Points on a hilly landscape, in no order, each with its height.
From any point a ball rolls to the lowest of the 4 points nearest to it. It stops when none of these is lower. Distance is the straight distance between rows; heights are no part of it.
q_799: [  9  12  -3  14   3   0 -12   6  -3  18  -7  -8  -3 -15   7  -9  29   1
   4  -4  -5  11   6 -22 -20  -4 -11   2   4  24 -16  16   1 -21   0   6
   3]  h=185
q_251: [  3  24   8  -2  17  22   6  34 -28  40  -4 -57  21  -2   8  -1   2  -6
  30  19  26  25 -12 -33  12 -21 -28   5   3  40 -39  12 -51 -16   4  18
  -9]  h=191
q_461: [  7  29 -10  -1  19  35  -8   6 -33  21  11 -62  12 -29  -4  -7   4   3
  29  -4  16   0  19 -32   5 -26 -18  17 -15  19 -33  12 -37 -11  -3  18
  -5]  h=187
q_506: [-29 -39  13   0 -14 -40  -2 -53 -12 -28   7  23 -43   5 -27  26 -32 -20
 -33 -18 -13 -42  24  47   0  14 -14  -2  16 -24  61   7  40  23  20 -27
  -4]  h=560
q_949: [ 14  13   6  15  15   7  -6  18  13   5 -16   3   7  -1  -4 -19  18   3
  10   3   4   8  -7 -11 -20   1  -1   4  -6  24 -21   4   9 -23  -5  -6
   4]  h=371
q_619: [-30 -42 -12  -3  -3 -36 -17 -86 -12 -45  10  -7 -26   5 -26  21 -20 -15
 -31 -38  -9 -53  52  35   3  -8   8  -4  18 -19  50   2  20  -1  25 -23
  -9]  h=571
q_733: [  7  19 -11   4  21  48 -18 -15 -23  12   6 -53   1 -35  -7  -5  13  10
  24 -29  -4 -25  42 -45   4 -25 -25  14  -7  13 -30  12 -43 -20  -6  23
 -15]  h=214
q_257: [-27   0 -30  -3  14  -4 -41 -65 -46 -25  13   1 -23 -29  -1  -6 -24   1
 -26 -63 -16 -58  55  18  16   8 -16   8  -2  -7   6 -18  16  -7   9   1
 -18]  h=476
q_840: [ 15  -3  42 -18   1 -28  36  47  34   3   1  24  11  47  20   5   5   8
 -11  47   6  66 -67  11 -31  21  53 -12  12 -24   3 -15  25  33  -1  -2
  25]  h=376
q_899: [ 16  -7  32 -10 -13 -40  21  25  40 -16  17  29  13  26  12  11   9  -8
 -14  39  12  37 -43  25 -13  19  36 -22  11 -26  14   0  32  30 -20 -20
  33]  h=279
q_302: [  0 -10   0  -2  -2  -3 -12  -9  19 -10   8  45  -4   2   3  -9   4 -14
 -20   3  -3 -21   6  12  -5  10   4   6   5 -11   2   0  17  24   7  -3
   8]  h=665
q_694: [ -5   7 -40   9  -1  -5 -20 -19 -31  -8  21   7  -4 -33   9  -4  10  -2
  -4 -42 -22 -28  35  -8   5  -1  -7   7  -6  -4   7   0   7 -14   7  -2
 -11]  h=235
q_21: [ -5  -8 -36  -1   5  -4 -31 -29 -17  -7  10  14 -14 -13   6   8  21 -11
 -17 -37 -20 -39  24   6   8  -3   7   4   6  -1   3 -11   0 -22   1   9
  -6]  h=509
q_872: [  1  12  16  -1   3  10   7  71  11  17 -13   8  12  27   5  -9  -1  17
  29  43   5  47 -46 -10  -8  16   2  14 -15  13 -24 -24  -6   9 -10   1
  -7]  h=457
q_759: [  5   4  34  -1   6 -23   5  28  33  -1  -9  16   8  27  -6  11  14  -1
   1  29  -8  28 -29  18 -15   8  44 -12   2 -27  -6 -15   1  12 -13   3
  23]  h=264
q_884: [  1  -1  24  -3   6 -16  28  57  29  12  -5   7  26  41   3   3   9  15
  34  38   4  71 -60  -6 -16   0  35   5  -8   9 -10 -24  -3   0 -14  -5
   1]  h=364
q_378: [  0  20  12   1   5  21  -9  24 -20  39 -12 -42  -9  -6   1   5   7  -5
  16   0   4   7   2 -33 -11  -1  -4   6   5  15 -18  12 -24 -13   5  17
  -3]  h=153
q_996: [  9   1  11  -4  -2  11  28  72  26  28 -28   7  18  42   7  -3 -17  15
  33  44   3  74 -70  -5  -8  13  12  12 -13  16 -20 -29 -23  -3 -15   9
  -8]  h=395
q_839: [  3  20 -10   5  -5  19 -16  13 -20  34 -10 -39   1 -12   2  -2  25  -8
   0   1  -6   8   0 -34 -10   4 -11   1  -3  26 -26  10 -10 -22   4  17
  -1]  h=144
q_252: [-22 -35 -18   1  -2 -34 -14 -60   7 -39   8  31 -14   7 -12   2  -6  -9
 -32 -22  -6 -40  35  36  11 -14  -3  -4   4  -4  29   2  16   1  15 -17
 -12]  h=645
q_478: [  9   1  25  -9  10 -11  22  48  33   7  -5   5  16  45  -5   9   7  10
  19  37  -2  49 -35   4 -13   3  50  -2   0 -14  -5 -22  -5   0 -13  -3
   7]  h=284
q_221: [ 19  14  22   0   3  31  23  55  -5  35 -30 -16   4   9  -6 -14 -20  12
  27  23  27  35 -28 -13  -5  22   5  19  -4  22 -27  -7  -6 -24  -2  14
   6]  h=221
q_71: [  7  -6  -3   3   3   4  -4  -3  15   0   9  26   1  -4   3  -4  17 -10
  -2  -1   7 -22  10  16  -9  10  24   6   4  -9  -2  -1  11  11   2   1
  12]  h=886
q_629: [ -3  28   2   8  18  30  -4  20 -32  30   4 -66  18 -11   2  -3   4  -4
  26   3  17  13  11 -30  16 -15 -33  21  -3  26 -33  10 -43 -12  -2  16
 -12]  h=215
q_74: [  6  17  -4   6  -8  48  21  40 -17  58 -20 -32  28  23  28 -20  -6   0
  22  31  38  49 -43 -39  38  -9 -22   3  12  38 -56   5 -69 -13  -1  33
 -22]  h=167
q_339: [ 17  -7 -14   5   7  -4 -20 -15  15  -4   4  19  -9   2  -4  -3  20  -3
  -4 -11  -4 -22  14   7 -13   1  17  10   7   3  -4   7  10 -25   4   2
   3]  h=728
q_609: [ -3  -6 -24   1   7  -5 -25 -26  -1 -10   6  20  -5  -5  -3  -5  16  -6
 -10 -18  -9 -26  13   4  -2   2  16   5   5  -4  -7   2   8 -15   6   5
   4]  h=729
q_229: [ 17  22  -6   4 -13  69  34  42  11  61 -31 -12  39  25  32 -19  -1   9
  46  44  51  60 -57 -44  46  -3  -9   2   9  34 -58   7 -62 -15  -5  44
 -14]  h=90
q_583: [  3  21  25  14  16   9   1  51   6  10  -5   0   9  18  -5 -14   8  13
  21  22   9  35 -27 -14 -11  11   0  13  -8  10 -21 -12   5   4  -7 -19
   2]  h=436
q_321: [ -2  19 -35   6   3  14 -16 -24 -26  -3  17  -9   0 -44  14 -17  16   9
 -10 -32 -13 -31  39 -18   2 -15 -24   4 -12   4  -3   5   7  -8   6   1
  -6]  h=189
q_813: [ -3 -10  19   3 -15 -27   4  -1  44 -34   3  30  15  16   4   8  10   3
 -19  29  -1   7 -20  29   1   4  29 -31 -16 -25  19  -1  13  20 -19  -9
  16]  h=263
q_358: [  4  15 -31  -4  15  43 -35 -33 -50  13  13 -32 -25 -60   4  -8   3  11
  12 -57   4 -48  66 -60   8 -21 -41  21  -8  23 -28   3 -50  -6  22  21
 -15]  h=349
q_874: [ 19  -8  21  -3   3 -14  35  70  42  15   2   3  26  39  10  -1  -6  11
  29  49  21  82 -63   6 -17  10  33  17   2  13  -7 -24  -3   7 -19  -2
  -3]  h=427
q_399: [  4  28 -36   1   7  25 -18 -33 -24  -1   5 -32  -5 -47  -6 -20   9   6
 -13 -35 -10 -27  34 -28   4 -18 -27   9 -17   8 -17   9  -8  -3  -6  13
  -8]  h=175
q_446: [-15 -19 -38   5  -1 -15 -33 -47 -20 -18   9  15 -20 -15  11   3   3 -11
 -33 -41 -23 -40  27   8   5   0 -10  -4  -2   3   6 -12  -1 -14  12   7
 -14]  h=113
q_568: [  9  -2  -6  12  18   3  -7   0  14   3   6   8  -2  -9  -7  -5  27   0
   8 -10   2  -3  10  -1 -12  -3  12   3   0  10  -8  12   7 -18  -6  -1
   1]  h=56
q_422: [  9 -18   9 -10 -29 -37  14   2  35 -27  18  36   1  22  -3  27 -15  -6
  -8  12  -3   2 -20  50  -7  23  30 -25   2 -43  38   4  29  24 -31 -10
  27]  h=280
q_906: [  7  29 -23   0   9  35 -18 -17 -22  10   1 -42  -6 -39  -1 -13  12   7
  -5 -32  -5 -19  35 -28  -2 -11 -20  11 -24  12 -18   4  -8  -4   3  21
  -5]  h=166
q_108: [ -6 -16   3   2 -19 -27   3 -21  22 -26  18  53  -3   3  -1  10 -12 -13
 -18   9 -13 -31  15  30  13   4   4 -19   5 -21  33   0  25  35  -2 -19
   7]  h=369
q_98: [  6  20   7   6   2  27   8  36 -24  53 -15 -36  24  -1  16  -8  -1   2
  30  27  34  36 -26 -40  18 -14 -31   4   5  41 -40   3 -58 -16   5  19
 -20]  h=45
q_269: [  0 -12  10   3 -16 -23  -5  -8  25 -28   3  47   4   8 -11  -1   4  -9
 -22  13 -12 -13   1  14   7  -2   5 -26  -6 -22  17  -5  17  31  -2 -11
  16]  h=420
q_852: [  2  25   0  -3  30  45 -10   3 -25  24  -2 -67  11 -33  -2 -22  16   6
  30 -13  16   2  27 -36  11 -31 -39  11 -15  23 -48   4 -53 -15  -4  16
 -23]  h=225
q_364: [-22 -39  13   2 -29 -36  -3 -48   3 -43  -2  25 -43  17 -30  22 -29  -9
 -36 -19 -24 -43  10  37  -2  17 -13 -18   1 -33  67   5  43  31  19 -34
  -7]  h=541
q_294: [ -6   5 -19  13   5  -8 -15 -12  -8  -2   5  13  -3 -23   9   1  27  -4
  -2 -20 -21 -26  27 -13   4  -8   5  -2   3   4  -2  -1   0 -22  -4   1
  -9]  h=408
q_562: [  0   5  24   2  13  -1   8  56  11   7  -2  19   9  28   1   4  10   5
  25  32  -2  35 -21  -1 -14   9  23   7  -2   1 -11 -16   2   1 -13 -14
   3]  h=362
q_876: [-10   8 -42   7  15   0 -17 -50 -42 -14  13   2  -7 -36  16  -6 -14   1
 -14 -51  -8 -51  47   2  12  -5 -15  16  -8  -3   3  -6  28 -21  10   0
 -12]  h=265
q_397: [  5  10 -12  12  11  -6 -19  -8   6   4   7  11  -8 -19   0   0  31   0
   5 -18 -12 -13  25 -13 -10  -6  -4   1   0  15  -2   8   5 -20  -3  -3
   3]  h=317
q_753: [ 16  -5  31 -16  -1 -27  31  37  44  -1   4  18  17  31  12   6   4  -3
 -19  42   7  45 -50  26 -27  12  54 -15  -4 -25   9  -6  21  27  -9  -7
  34]  h=296
q_705: [ -9 -22  -8  -5  -3 -17   4 -35  16 -29  15  44  -7 -10   4  -8  -1 -12
 -26  -9  16 -30  14  28   2   1   0  -1  12  -8  10   6  22  22   8  -7
   1]  h=764
q_686: [ -2   8 -25  -3  18  45 -40 -16 -41  17  15 -47 -22 -46  -9  -6  13   8
  33 -40  13 -33  53 -61   7 -25 -40   4 -11  34 -25  19 -51 -14  11  13
  -8]  h=530
q_599: [-15 -20 -27   6  -5 -25 -31 -61   4 -34   5  24 -15  -4   5  -6   0  -7
 -31 -31 -12 -39  23  15   3  -4  -3  -1   2   0  11  -8   9  -5  10   4
 -21]  h=84
q_145: [  2  25   0   2  14  29   5  29 -33  37   2 -62   9  -7   7   6   5  -8
  24  11  12  20   3 -32   2 -13 -18   8   6  24 -33   5 -40 -12   3  14
  -7]  h=186
q_853: [ 13 -28  65 -14  -7 -35  29  42  43 -15   9  46  14  37  10  19   5   5
  -5  51  -3  66 -71  25 -21  19  37 -41   6 -30  33   6  37  15 -20 -15
  33]  h=505
q_900: [-23 -35   7  -3 -40 -35  -3 -38   7 -38 -15  30 -31  17 -20  27 -31  -4
 -30  -9 -18 -40   7  38   1  12  -4 -28   5 -37  70   5  34  21   3 -21
   5]  h=485
q_160: [  3  28 -39  -1   8  20 -21 -50 -23  -8   5 -16   3 -58  -5 -26   3  12
 -14 -51 -11 -38  46 -30   8 -22 -28  11 -16   7  -5   6   1 -14  -3   5
 -19]  h=188
q_896: [ 19 -24  21  -2 -33 -38  14  13  33 -22  18  37   4  23   3  32   0  -7
 -13  19   1  11 -35  59 -16  25  33 -29   4 -41  36   9  34  25 -23 -14
  36]  h=300
q_352: [ -8 -40   6  -6 -28 -29   4 -30  27 -41  -9  37 -18  10 -10  23 -23  -1
 -27  -4 -25 -20 -11  44   8  13  18 -18  -4 -41  55  10  33  18   0 -12
   3]  h=400
q_886: [  9 -16  59 -21  -2 -27  30  50  43   5   6  30   6  43  18   8   7   7
 -13  57   2  63 -71  18 -21  17  37 -35   4 -27  18  -4  31  25  -8  -8
  27]  h=508
q_797: [-42 -13 -33   6   5 -30 -38 -62 -38 -37   9   2 -25 -17  -7  -6 -16 -13
 -33 -45 -20 -51  44  23  17  -4 -24   5  -8  -2  18 -18   6   6  11  -9
 -27]  h=599
q_219: [ -3 -28   1  -2 -42 -36  11 -23  33 -37   3  35  -6  14 -16  28 -22 -10
 -19   1 -12 -11 -20  48  -6  12  24 -24 -11 -46  51   8  38  17 -11  -5
   9]  h=86
q_707: [-36 -32   4  -2  -9 -43 -17 -82  -1 -45   1 -14 -45   0 -37  15 -25 -18
 -46 -37  -5 -53  40  49 -12   7  -2   4  16 -24  64  12  34   8  24 -32
  -2]  h=568
q_902: [ -4 -29   6   3 -37 -30   8 -20  33 -29   6  35   3  13 -16  25 -13 -10
 -17   5 -16 -20   5  39   8   3  18 -27  -3 -32  44  10  35  23 -11  -2
  15]  h=289
q_738: [ 19  17  12   8   5  34  23  30   2  39 -30 -34  11   6   1  -3  -7  13
  33  18  11  34 -16 -28  -3  -8  -2   8   4  24 -25   7 -15 -32   1  16
   1]  h=211
q_444: [ 20  19   7  11   2  43  44  53   0  44 -22 -15  37   7  13 -16 -21   9
  48  32  29  56 -38 -25  31  -3 -17   4  -2  30 -30   8 -34 -19 -10  22
 -13]  h=128
q_288: [  6  -8  19  -9 -10 -36  13  14  45 -20  -2  20  19  24   2  11  11   5
 -16  30   0  24 -36  27  -6   7  30 -28 -12 -32   9   9  24  23 -19  -8
  29]  h=262
q_764: [  8  -6  28  -9 -16 -39  18   9  38 -19  21  28  14  21   5  14  -7  -7
 -12  34  14  29 -38  42 -11   9  31 -24  10 -26  26  16  33  26 -16 -12
  36]  h=268
q_315: [ 10   2  25   2  11   5  -3  40  15   7   5  20   5  13  -2   6  22  -1
  16  17  -6   0  10   1 -13   8  16  14  -1 -12 -13  -9  14  11 -11 -12
  15]  h=428
q_509: [-38 -38 -14   2   2 -40 -25 -82  -9 -43  14   7 -28   2 -20  11 -14 -16
 -28 -43 -21 -40  49  31  14 -17 -10  -1  17  -2  40  -7   7   0   9 -19
 -17]  h=582
q_782: [-29 -37 -10  -7   3 -44 -16 -84 -17 -45  10  -1 -30   4 -27  22 -13  -7
 -29 -46 -20 -51  54  45   4  -5   6  -1  13  -4  56  -4  13   7  21 -30
 -18]  h=574
q_37: [  4  22 -14   2  16  45  -8   5 -33  19   6 -62   5 -29 -11  -7  11   4
  21 -19  -2 -18  41 -23   5 -26 -22  15  -7  18 -28  16 -32 -11   0  26
  -9]  h=169
q_387: [ 14  17 -16  -6   8  47 -14 -11 -21  18   5 -48   3 -37  -7 -12  17   5
  15 -28  -2 -21  35 -30  -6 -22 -17   8 -19   4 -32   8 -22 -10   2  16
  -5]  h=171
q_149: [-30 -38  15  -5 -28 -50   5 -58 -12 -37   0  19 -53   8 -37  14 -26 -15
 -55 -19 -12 -40  29  39 -19  14 -16  -3  16 -33  76  16  45  23  23 -43
  -5]  h=559
q_433: [ 14  22  10   0   3  36  29  38   0  41 -23 -23  25  10  10 -14  -9   8
  42  26  30  45 -31 -35  26 -22 -23  -2  12  41 -27   9 -37 -24  -7  12
 -18]  h=133
q_258: [ 12  -9  27  -6   7  -7  38  61  39   8   7  10  24  46   9   4   5   3
  19  46  13  68 -59  12 -21  13  52   5  10   0   6 -17   4  12  -2   4
   7]  h=367
q_29: [  5  15 -28  -1   8  36 -30 -53 -32   3  -5 -23 -19 -52  -6 -23  10  15
  -8 -57 -16 -42  55 -51   2 -23 -39   4  -4  16 -14   0 -28  -6  19  14
 -17]  h=297
q_138: [ 18  24   4   7 -16  56  48  59  11  38 -18 -23  48  16  30 -16 -22   9
  40  48  49  72 -59 -31  35   9 -22   9 -10  21 -36   2 -42 -11 -23  29
  -2]  h=129
q_119: [  6  10  15   0   3   8  14  72  13  19 -20   6  18  34   4  -4  -5   1
  28  33   3  60 -52 -15  -6  14   5  18 -12  10 -29 -16 -12  -4 -10  -7
   6]  h=425
q_26: [ -3  15 -15   7   8  -3 -25   6 -14  11   4  -8   3 -23   8 -10  32  -4
  -6 -17 -21   0  12 -26 -10 -16 -15   3  -3  11  -5   8   2 -17  -7   0
   2]  h=209
q_808: [ -4  27 -31  11   8   0 -19  -7 -25   3  10 -16   1 -38  11  -8  21  -4
  -6 -26 -20 -21  24 -24  -3  -5 -27   0  -9   9 -13  10   1 -10   3   0
  -4]  h=196
q_819: [ -3  -8   6   1 -11 -15  -4  -5  22 -21  -1  38   2   4   4  -2  10 -14
 -18  16  -4 -21   5  15  -4  12   8 -12   7 -18   6  -1  14  33   6  -8
  21]  h=382
q_541: [  7  27  -7   1  12  28  -2  18 -35  30  -2 -50   2 -14  -7   9  21  -4
  14  -1   2  -7   5 -28  -8 -16 -11  11   1  13 -31  14 -29 -24   2  17
   3]  h=151
q_441: [  7   1  31  -4  -3  -8 -15  32  19  -2  -1  21   6  24  -5   9   6   1
  12  28 -10  -4  -8   6 -10  15  25  -1  -2 -17  -5 -13  10  16 -12   1
  14]  h=287
q_621: [ 12  10   6   2 -18  28  30  78   6  33 -24  -2  21  31  19   8 -16  11
  43  41  11  58 -68 -18   4  15   8   9  -4  13 -23 -22 -20 -17  -9  16
   0]  h=208
q_796: [-10  18 -37  -2   8  16 -31 -72 -45  -5   1 -14 -20 -62  -5 -21   2  17
 -12 -64 -10 -40  56 -48  13 -26 -46 -10   0  16 -12 -12 -15 -12  18  -4
 -18]  h=307
q_616: [ -1  21 -22  -7  13  46 -18 -30 -33   8  -1 -48  -9 -35 -14 -12  13   3
   6 -37 -12 -27  50 -40   4 -21 -26   2 -15  11 -23   4 -33 -12   8  24
 -12]  h=216
q_199: [  7   0  12  -5  -7 -26   3   3  37 -14 -14  19  12  28  -4   0  16   3
 -13  31  -8  18 -27   8  -8  10  40 -22 -13 -28  -4  -6   1  18 -13  -2
  23]  h=260
q_190: [  7 -21  10  -1 -19 -37  13  -3  45 -32  14  30  14  19  -4  24  -2  -4
  -7  14  -2   3 -19  46  -2   6  27 -35  -5 -43  32  12  23  22 -19  -8
  23]  h=267
q_206: [ 14  12   0   2 -13  38  43  85   2  42 -22  -2  25  23  19   9 -25  13
  51  48  20  68 -65 -16  17  24   1  13  -9  13 -18 -18 -18 -19 -15  18
  -2]  h=72
q_601: [ 15  16  14   3   6  29  35  69  -3  32 -23 -13  21  24  10  -5 -27  16
  35  36  18  40 -50 -15   5  25   6  21  -9  19 -26  -9  -5 -21  -8  11
  -1]  h=161
q_538: [  0 -10 -12  -1  -4  -6 -11 -25  17 -16   6  34  -7   1  -9 -12   9  -8
 -22  -5  -6 -35  18  21  -2   8   4  -2  11 -10   2  -1  17  17   6   0
  13]  h=766
q_159: [  9  16   7  17  25   3  -1  34  11   5   0  -2   5   2  -6 -17  13  11
  20  18   5  15  -6   2 -17   6   3   8  -3  12 -14  12   3 -13 -10 -16
  10]  h=498
q_981: [-43 -24 -20   8  10 -34 -39 -64 -35 -44  18   9 -26 -11  -1   7 -12 -15
 -43 -49 -27 -47  54  20  16 -11 -21   9  10  -1  32 -19   9   8  12 -30
 -24]  h=605
q_513: [-16 -19 -11   5   0 -27   0 -49  19 -34  12  33  -6  -3 -11   1 -12 -14
 -29 -20  -4 -33  26  27  -2 -10 -10   3  13  -6  26   4  22  22  18 -11
  -5]  h=699
q_835: [ 17  24  16   9   1  22  15  57   3  29 -22  -8   9  15  -5 -12  -5   8
  24  32  14  39 -41 -12 -11  20   3  17 -15   7 -31 -16   4  -9  -4   2
   6]  h=308
q_920: [  0  21 -15  -2  10  32  -9   0 -31  21   7 -54   3 -28   0   0  12   5
   3 -16  -1 -17  20 -24  -3  -6 -24  14  -5  11 -25  16 -17 -11   6  19
 -10]  h=157
q_66: [-14 -30  13  -3 -31 -28  10 -20  17 -29  -7  42 -14   7 -14  36 -24 -10
 -17  -2 -18 -33   4  35   9  12   8 -29   5 -28  50   1  27  13   2 -10
   2]  h=366
q_888: [ -3   9 -37  -3   5   2 -24 -28 -32  -9  17   0  -7 -42  17  -3  14   4
 -10 -37 -20 -52  49 -12   7  -3  -9   8   1  -3   2  -4  10 -22   3  -2
 -10]  h=237
q_143: [  8  12  20   7  18  -1   1  40  12   5   2  24   3   3  -3  -5  20   8
  19  25   5   7 -13  -2 -11   9  10  13   0  -1 -14  -1  12  -9 -10 -12
   7]  h=531
q_911: [ -3  25  -1  -3  15  37   5  31 -25  34   0 -66  26  -9  16 -10  -3  -9
  27  14  35  25 -16 -24  19 -22 -38  16   3  36 -53   6 -55 -10   7  22
 -20]  h=310
q_744: [ 16  22   2   4 -14  38  48  65   1  37 -14  -9  43  10  17  -8 -21  13
  53  47  37  58 -57 -16  23   7 -22  15   0  26 -20   4 -21 -14 -19  19
   0]  h=125
q_927: [ -2  16 -36   2  10   4 -17 -59 -38 -15   7 -10 -10 -56   5 -17  -6  13
 -10 -64 -16 -42  52 -11  18 -23 -25   4 -12   1   9  -1   6 -18  15  -5
 -22]  h=207
q_457: [-31 -26 -28  -2   3 -43 -34 -64 -14 -31   2  13 -16 -10  -2   4  -9  -9
 -39 -36 -24 -46  43  23   5 -13  -7  -4   1   1  24 -10   6   1  10 -17
 -18]  h=633
q_103: [ 17 -17  45  -5  -7 -39  27  37  32 -18  21  34   3  33  16   9   5   2
 -10  49   3  46 -52  33 -14  21  38 -35  11 -23  25   8  37  27 -21 -14
  42]  h=340
q_986: [ 13  14  19   9  17  23  10  41  14  22 -21  -8   1   5  -5 -21   3   1
  17  20  13  29 -26 -13 -17  12   1  21  -6  17 -34   5  -2 -14  -5   5
   1]  h=92
q_658: [-39 -32   0   5 -21 -47  -5 -86  -7 -50  -2 -12 -54   3 -39  12 -18 -12
 -54 -35  -8 -45  41  46 -14   8 -14   6  15 -27  76  11  42  29  18 -53
  -3]  h=564
q_407: [  2   5  14  -2  -7  -8  -5  12  29  -8  -6  33   1  26  -5   4  11  -9
 -13  23 -16  -2  -9   4  -3  11  22 -17  -1 -19  -7 -11  12  20 -14  -2
  18]  h=249
q_730: [ 11  15   9  15   4  29  16  34 -23  53 -18 -39  11   5   5  -1  -1   2
  36  22  23  30 -16 -30   9 -15 -19  -1  14  37 -22  12 -39 -21  -4  10
 -17]  h=152
q_622: [  8  20 -26 -13  10  45 -24 -45 -33   6 -11 -31 -12 -52  -1 -20   2  18
  -1 -50 -17 -44  52 -42  10 -26 -31   8  -8  10 -28   1 -25  -3  10  18
 -14]  h=275
q_472: [  7  10   3   3  -5  43  30  45  -7  49 -23 -29  25   6  18 -15 -10   9
  36  37  30  52 -47 -38  31 -11 -24  -6  14  50 -35   6 -51 -24   9  19
 -17]  h=134
q_932: [ 12 -25  39  -7 -12 -41  22  36  37 -16  19  39  10  25  20  27   1  -8
 -12  39   5  38 -41  36 -17  30  37 -40  11 -33  35  13  34  27 -16 -15
  36]  h=339
q_698: [ 20  -2  40 -29   9  -6  43  63  35  16  -1  20  10  43   8  13  -6  12
  16  52  15  68 -67  12 -19  11  53   6   3  -6  -5 -16  17  23   4   5
  20]  h=44
q_255: [ -5  12 -42   5  16   3 -16 -66 -38 -26   2  -3 -15 -46   9 -14 -17  14
  -5 -64 -13 -61  68  -1  11 -15 -18  13  -8  -1  11 -10  11 -24   7  -6
 -19]  h=258
q_558: [ 13  21   5  -2 -12  58  25  41  -4  55 -22 -17  42  14  16 -22  -6  10
  34  35  45  62 -47 -34  31  -9 -25  -4   6  44 -47   3 -57 -20  -4  26
 -22]  h=138
q_897: [ -5 -36  -4  -6  -5 -28  -1 -38   4 -29  26  33 -12   5  -6  18 -21 -13
 -27 -14  -8 -43  34  42   4  -6 -12   2  18 -12  41   7  25  18  16 -15
  -5]  h=680
q_260: [ 11  14 -39  -8  14  38 -37 -44 -59   7   8 -29 -28 -70   4  -9  -4  11
  -1 -65   5 -57  68 -58  10 -22 -37  20  -6  17 -25  -4 -40   2  31  22
 -13]  h=373
q_564: [-27 -38  -3  -8  -4 -41   3 -69  -8 -33  10  17 -29   9 -17  13 -22 -11
 -26 -28 -14 -46  41  48   9  -9   3   8  22 -19  61   4  21  11  22 -20
  -6]  h=569
q_477: [-20  -4 -39  -2   9  -3 -30 -43 -37 -19  15  -2 -20 -25   9  -3  -9  -3
 -33 -54 -21 -56  35  10   7   2 -10   9  -4  -6   6 -18  15 -19  14   0
  -8]  h=422
q_153: [ 13  21   1   6   3  13  -2  19  -5  25 -26 -26   1   4  -4 -17  11   7
   8   0  -7  19 -12 -26 -23  10 -10   1  -4  11 -26  12 -11 -29   5  10
   4]  h=102
q_501: [  0  -6  14  -2  -8  -9 -14  10  18  -3   1  35  -2  14  -2  -8  10 -17
 -10  22 -16 -12   2   8   1  15  26  -2  -2 -24  -5  -3  14  29  -2  -6
  17]  h=95
q_384: [-35 -37  -4  -3 -10 -43   1 -76 -13 -40  -1  -4 -44  10 -29  20 -37 -14
 -37 -33  -8 -48  36  44  -4  13   2   6  19 -21  57   9  39  15  24 -29
  -9]  h=567
q_417: [ 13  -3  36 -21   3 -11  29  47  42   6   4  11   7  45   5   9  11   4
  10  45  12  54 -60  25 -20  15  57   5   6 -14   0 -18  14  19  -4   1
  25]  h=338

Where does a ball stop that starts at each point below?
q_686 -> q_153
q_886 -> q_501
q_619 -> q_219
q_853 -> q_501
q_260 -> q_153
q_609 -> q_153
q_782 -> q_219
q_387 -> q_153

For each start below, name every point that the ball comes to, in order.
q_616 -> q_906, q_920, q_541, q_839, q_153
q_876 -> q_927, q_160, q_399, q_906, q_920, q_541, q_839, q_153
q_255 -> q_927, q_160, q_399, q_906, q_920, q_541, q_839, q_153
q_796 -> q_160, q_399, q_906, q_920, q_541, q_839, q_153
